Each row is a point on a landscape with many valleys, with its height.
From any point a ball rolls to the lowest of the 2 points nearest to it. It stops when none of these is lower. Distance is the straight distance between rows; heights are no part of it.
J601: [ 24 -40 -13  18  -2   1  -8   7  -7 -20 -24 -16   5  -3 -11  18  -4   2
 -29   4 -12]  (h 3.96)
J595: [  5 -10  -3  31  29  -8   1  -6  21  32   6  -1 -20   4  13 -14  27  18
  -3   5  22]  (h 6.47)
J324: [  2  -1  20 -10  -5   3  13  13  -6  16  23  17   6 -30  -5 -25  17 -23
  -6   9 -17]  (h 5.70)
J523: [  5  10  -1 -14  -2 -13   7  18   0  32   1   8  -9 -26   4  -8   1   5
  11   1   2]  (h 6.48)
J96: [ 22 -28  17   1 -33   2   9  15 -25 -20 -10   4  16   5  -4   5 -16   4
  -5  17 -20]  (h 3.75)
J307: [ -8 -15  37  24   7 -11   1 -14  -3 -14  11   4 -11  12   5  -3  15  23
  17   0  -2]  (h 5.68)
J422: [-10  -2   2   3  27   6  -6 -19  19 -10   5 -15   8  43   1   8 -11   0
  -8 -18  27]  (h 3.74)
J640: [ -9 -10  29  24  19 -17  -7 -17  15  -6  17   7  -6  36  -2   1   8  22
   7 -13   8]  (h 5.38)
J951: [-27  21   7 -28 -21  -1  -2   3   0  19   7  -3   0   9   8   4  -4   5
  22   2   4]  (h 5.43)
J335: [ -8  14 -23   0 -19  10  17 -14  14 -11 -17 -15  -1  12   9  16  16  14
   3  12   2]  (h 4.07)
J451: [ -2  -3  -4  -1  28  10 -27  -5   9   2   0   9  30   6 -26  -2 -11 -26
 -19 -21   3]  (h 7.75)
J121: [ -7   5 -27 -16   1  -8  13   9  -9 -35 -39 -26  -9  10 -12  -1 -28  -4
  -8  -5   3]  (h 8.13)
J461: [ -6  10 -27   1  10   1  -8 -21  14 -29  -4  16   3   0 -11   3 -31 -16
 -11  -6   9]  (h 7.07)
J641: [ -6  13 -18  -6  17  30 -10 -10   2  -1   5 -15  15   8   1  13  21 -17
 -12 -14   9]  (h 5.89)
J681: [  8 -14  14  -2   3  11  29   3  -3  19  12  -5   2  -6  23 -14  40  -1
 -10  19  -4]  (h 6.53)
J383: [  9 -17   0  20   5  -5  17 -19  11 -18 -16  -2  -1   5  18  -1  16  11
 -18   9 -12]  (h 1.52)
J905: [  6 -12  -3   9  25   9   2   3  15  17  17   2   1 -10   2  -7  42 -10
 -19   1  -2]  (h 6.08)
J909: [ -8  -4   5  10 -17  -3 -21   5   0 -16  10   7   5   3 -11  16 -16 -13
  -8   1 -15]  (h 2.39)
J376: [  4 -19  16   2 -15  12  30  -4 -19 -18  -2  -5  15  11  25   8  20   4
 -17  16 -15]  (h 3.04)
J839: [ -7 -10  26  -2 -10 -22  -7  15  -7  19   1  -2 -15  11   5   2 -12  21
  22  -1   1]  (h 6.18)
J142: [ 26 -11  11  -5  -5  -6  12   7 -29   3 -12  13  10 -43 -20 -15 -19  -6
   3  -2 -16]  (h 5.34)
J793: [ -6   2 -13  -8  13  26 -13   4  -7   3   2  -4  17 -14 -22   4  21 -24
 -15 -13   0]  (h 6.10)
J755: [ -5  -4  14   0  -2 -14   5  13   3  21  10   7 -12  -6  12 -13   4  11
  12   2   1]  (h 6.36)
J23: [ 34 -27  10  -9   8   5  18  13 -29 -13 -36  -5   5   4  -2   0  -8   8
  -1  -1 -11]  (h 4.70)
J482: [-15  22   0  -8 -25  -4   2   0  18  31  34   4  -1   9   7  -5  12  18
  18  16  16]  (h 5.69)
J145: [ -3  -7  15  -3   3   3   2  10  10  24  23  -7 -15  -1  19 -16  34   4
   5  11  -2]  (h 6.35)
J405: [ -1  10   1   6  19  -2 -12 -17   8 -17   2  16   1  21 -19  -7 -40  -9
  -6 -14   7]  (h 7.29)
J340: [ -3  -9  -4  -1  25  21  -1   4  -1  22   7 -19  -1   7  12   3  42   2
 -12  -1  -2]  (h 5.91)
J239: [ -4  -4  19  23  11  11 -26   0  -3  -9  30  16   3  -7 -17  -5   5 -19
  -4   4 -12]  (h 3.85)
J438: [  3   1  -4   9  11 -11 -10  -5  21  24  31  24 -16 -13  11 -11   3   4
   0   8  11]  (h 6.28)
J280: [  7 -11  20 -13 -25   3   8   7 -22 -23 -13  -7  -4   5   0   6 -13   4
  14   7 -10]  (h 4.28)
J402: [-24  22  29  -8  -1   2  10   0  -2  16  14  21   6   4   6 -22  12  -9
  15  -3 -18]  (h 4.99)
J801: [ 12   4   6  -2 -24 -27  15   8  -1   7  -5  17 -13 -39  12 -13 -27  11
   6   8 -11]  (h 5.90)
J952: [ 12 -15 -15  -4  -3  -3 -12   5 -21 -11 -16 -19 -23 -17   2  17  -6  -4
   4   1  13]  (h 2.85)
J83: [ -3  13 -11  -1  15   8  -8 -10  23  22  16   6   9  20  12  -4  16  11
   0 -10  15]  (h 8.03)
J368: [ 38 -33   3   9  -2   3  11  10 -22 -24 -32 -10  12  -1 -10  10  -9  -2
 -16   8 -12]  (h 4.37)
J190: [-14   6   0 -11   3  -6 -14   8   7   3  -3  -3  12  21   1  10 -15  -6
  -3 -15  -2]  (h 7.30)
J513: [-10  12 -21   2 -30 -13   2   5  12  27  -1  -9   0   6  15  20  -4  29
  18  15  17]  (h 5.67)
J913: [  7 -22 -14  12  35   2 -15  -2   5  -2 -11 -14   6  23  -2  16  13  -5
 -28 -22   4]  (h 3.64)
J155: [  0  11  -8  -3  -3   5  15   9  27  20   5   6  15   9  16 -12  34  14
  -3   8 -12]  (h 8.18)
J947: [  4   4 -15  18   6  18  -2  -8  17   9  31  -8  -8  -8  11   4  38  -3
 -15  11   5]  (h 6.23)
J163: [ -7  11 -16  -9 -16 -17  13   4  -6 -30 -34 -14 -10   1  -9   1 -43  10
   8   0   5]  (h 8.29)
J313: [ -9  13 -15 -14  16  26   3  -4   0   5   2 -22   6  19   8  13  34   1
   4  -8   0]  (h 5.71)
J963: [-17  -8  29  12  -5   0   8 -11  -4  -3  12 -10 -12  11  10  10  29  19
   8   5   3]  (h 5.94)
J505: [  6   6  -8  -5  15  -3  15   4 -11 -38 -35 -12  -4   4 -20  -9 -31  -8
  -5 -15  -6]  (h 7.95)
J287: [ -9 -12   3 -10 -21 -21  -9  20   0  11 -11 -15 -12  16   3  24 -10  11
  14   7   4]  (h 5.99)
J836: [-21   1  10   6   8  16 -24 -27   7  -8  26  -8   2  35   7   6 -19  -4
  -5 -17  23]  (h 4.26)
J464: [ 18 -27 -17  10  17  -2 -19  10 -10 -12 -22 -20  -8   0  -7  20  -1  -3
 -12  -2   6]  (h 3.47)
J193: [ -5  20   0   2  -7  -6  -1  -7   4   4  24  22 -13 -23   6 -12  -4  -1
  14  10   4]  (h 6.14)
J412: [-11  22 -14  -8  21  18  -6 -16  22  12  15  10  26  20   1  -9   5  -8
 -10 -14   6]  (h 7.96)
J617: [ 23   4 -28  -6 -26   1   3   7   4  16   9  -6 -11 -49  -4  -5  13  -4
  -2  29  11]  (h 2.05)
J571: [ -6   1   0 -13   0  13  -8  16 -13   1 -11  -1  22 -14 -19   9   8 -20
  -6  -4 -13]  (h 6.30)
J740: [  7  -2   0  20  14 -11   4 -12  31  25  27   9 -21   4  15 -20  26   5
  -1  13   9]  (h 6.38)
J489: [ -4  -1  -6  -5 -11   9  -7   9  13   7  -3  -3  16   3   9  17  16  -4
 -21   1 -14]  (h 4.10)
J754: [ -8  11  17 -10   2  -2  -4  27   1  29  13  14  18 -13  -1 -19   5 -15
  -4  -4 -21]  (h 5.45)
J525: [ -9   6  17   7  12  13 -16 -11 -15  -8  21  11  -7   2  -7  -7   2 -13
  14  -5  -5]  (h 4.35)
J651: [  2  23 -33  -6   0   5   7 -23   9 -25 -11   4  -7  -6  -3   2 -19  -6
   4   2  18]  (h 6.91)
J101: [  7  15 -11  -8   6  -4  20   4  18  31   7   2   3  -5   5 -20  18  26
  12  12   5]  (h 8.26)
J103: [-14  22  -8 -20 -27  -4  -1   7   6  25   8 -16  -2  15  10   8   5  23
  25   6  24]  (h 5.58)
J216: [-13  -6  18  15   8   0 -29  -9   6  -1  29   1   1  38  -9   7 -15  -2
  -8 -11  -1]  (h 4.72)
J524: [  8  -9 -17   3 -14  -4  -3   5 -11   4 -10  -7 -23 -35  10   8  -3   5
  10  13   4]  (h 2.23)
J393: [ -2  -2  -7  -7 -23   8  19   5   6 -10 -19  -6  13   3  11  11  11   3
  -3  11 -15]  (h 3.71)
J654: [-17  22   9 -20  -9  10   3  11  -4  20   8   7  11   0   9  -8   9 -10
  13   0 -12]  (h 5.22)
J290: [  0  14   9  -2 -11  -6   5  10  -6  -2 -11  22  13 -21  -6 -13 -10  -6
  -1  -7 -19]  (h 6.60)
J929: [ 12 -25  -2  21  32   5 -16   1  -6   3   7 -12  -9   0   4  12  23  -4
 -14 -12   4]  (h 4.08)
J991: [-12   2   1   7   9  -6   8   1  31  19   8  10  11  19  11   3  24  11
 -13  -6  -8]  (h 8.11)
J937: [ -8  -2  14 -18  -1   2  30  -1 -12 -10 -27 -17  -7  11  11  -9  21  20
  18  -5   6]  (h 5.17)
J253: [ 12  16 -17 -18  -6 -12  -4   8   0  33   1   2  -4 -22   9  -1 -25   6
  11  -4  25]  (h 6.58)
J509: [  3 -21   5  34  -2 -12   1 -18   8 -23  -7   1 -14   6   7  11   7  15
  -6  15 -10]  (h 0.52)
J309: [ -2   3 -16 -22  -4   7 -23   5 -10  -4  -7 -20  -1   7 -12  13 -36 -17
   2  -8  27]  (h 7.00)
J723: [ 24   0  23  -8 -23 -18  18  15 -22  11  -1  21   1 -43   0 -22 -18  -4
   8   7 -17]  (h 5.62)
J968: [  2   0   6 -22 -12   4  27  -1 -24 -16 -24 -10  -5  -9  11  -6  -1   9
  20   5  -2]  (h 4.76)
J805: [  9 -12 -11   0  30  -4 -21  12   0   5 -19  -6  17   3 -33  -3 -12 -18
 -13 -29   4]  (h 7.59)
J709: [-18  18  21  -1  19  10  -6  -5  -5   2  24  20   6  10   2 -20  16 -16
   8 -10 -12]  (h 4.71)
J964: [ 12   2  10   3 -20 -28   6   9  -5 -12 -14  12 -11 -12  -1  -6 -40  13
  12  -8 -17]  (h 6.17)
J738: [-12  12 -12 -16  -3  -1 -11  -8   7  -3  -1  -7   4  14   3  10 -24  -6
   7  -6  24]  (h 7.15)
J892: [ -8  10  15   2 -20 -14   7   0   3 -10  -9  16  -1   0  -4  -7 -21   9
   2  -2 -18]  (h 6.39)
J704: [  7 -14  14   5 -32  -2  -7  10  -7 -11   5   9   6  -9   4  14  -9  -1
  -4  20 -27]  (h 3.15)
J363: [  8   5  -5   7  11   1  -3   6 -10 -34 -11  -2  -5   6 -37 -12 -39 -18
  -3  -9  -6]  (h 7.74)
J586: [ 13 -27  12   8   0  -7  21   0 -13 -16 -20  -3  10   9  14  -2  14   9
 -15  11 -14]  (h 2.34)
J334: [ -8   8 -16   6 -19  -5  27 -17   6 -26 -26  -8 -16   4   5   9   0  20
  12  12  15]  (h 4.36)
J908: [ -7   8   5 -13   5  15  18   1  -8   2 -14 -22   1  15  15   0  32   9
   4  -9   0]  (h 5.48)
J710: [  1  13  12   7  -5  -1  10  -5   4  -1  16  29  -4 -34  -8 -27   8 -15
  -2  13 -11]  (h 5.93)
J399: [  4  15 -20  -6   2 -13   4  -7  -4   9  -8   4 -19 -15   8  -3 -24   6
  17  -5  23]  (h 6.68)
J432: [-10  -2  16   2  -2   5  17  -3  -1  10  13 -17 -17  -3  18  -7  36  21
  17  14   5]  (h 6.16)
J895: [ 21   7 -24   5 -11  -9  12   3   6  15  -5   4 -17 -45   6  -7  -3   4
   6  21   8]  (h 1.66)
J73: [ -9  -3   0   4 -26 -12  -3  -2   4   6  -3 -13 -19   6  21  20   0  18
  14  18  10]  (h 5.81)
J26: [  5 -11  -1  -4  14  -9 -13  16   6  12 -11   2  12   5  -9   6  -9  -7
  -9 -19 -15]  (h 7.45)
J719: [ 39 -22  14   1  10   1  18  10 -34  -4 -25   7   6 -19  -9 -16 -11   5
  -5  -7  -8]  (h 5.01)
J303: [ -7   4 -22  -5 -12  14 -21 -10  -6  -7   1   7  15 -25 -25  14 -16 -24
  -4   4   6]  (h 6.67)
J611: [  1  20   6   7  21   7 -11 -16 -14 -26   6   5  -2  16 -33 -12 -41 -19
   8 -10  -3]  (h 7.50)
J209: [ -6  -9  13   6 -13  12 -28   1 -17  -8  34   8  -4 -17 -13  11   7 -18
   2  13 -16]  (h 3.23)
J535: [-18  -1  31   7  15 -12 -13  -5   7   1  21  14  -3  36  -4  -9   0   6
   3 -16  -7]  (h 5.09)
J231: [ -6  14  -6  -7 -11   7  -9   2 -15  -5  -1  13  16 -29 -25  -1  -6 -23
  -3  -3 -10]  (h 6.50)
J732: [  6  16 -36  -8  -4  -8   8 -18   5 -10 -22  -7 -12  -2   7   8 -28  12
  11   0  34]  (h 6.78)
J821: [ -5 -10  -1  17 -17  -9 -14 -12   8 -24  10   4  -9  15  -3  20 -10   7
  -7   3 -10]  (h 1.65)
J573: [  7   1 -24  -2 -12   1 -20   0 -10 -18  -6  -6   0 -12 -19  15 -36 -20
  -3  -4  17]  (h 6.84)
J619: [ -4  11  -9   6  26  13 -13  -7  13  12  15  25  24  -3 -16  -2   4 -17
 -17 -20   9]  (h 7.86)
J387: [ -8  -3  -9  -4  32   8  -1  -4  10 -14  -9 -15   9  32  -5   7   5 -15
 -16 -24   4]  (h 3.07)

Where does a ball stop that starts at each point below?
J947 | J509
J145 | J387
J991 | J509
J190 | J509
J681 | J387
J905 | J509
J964 | J895
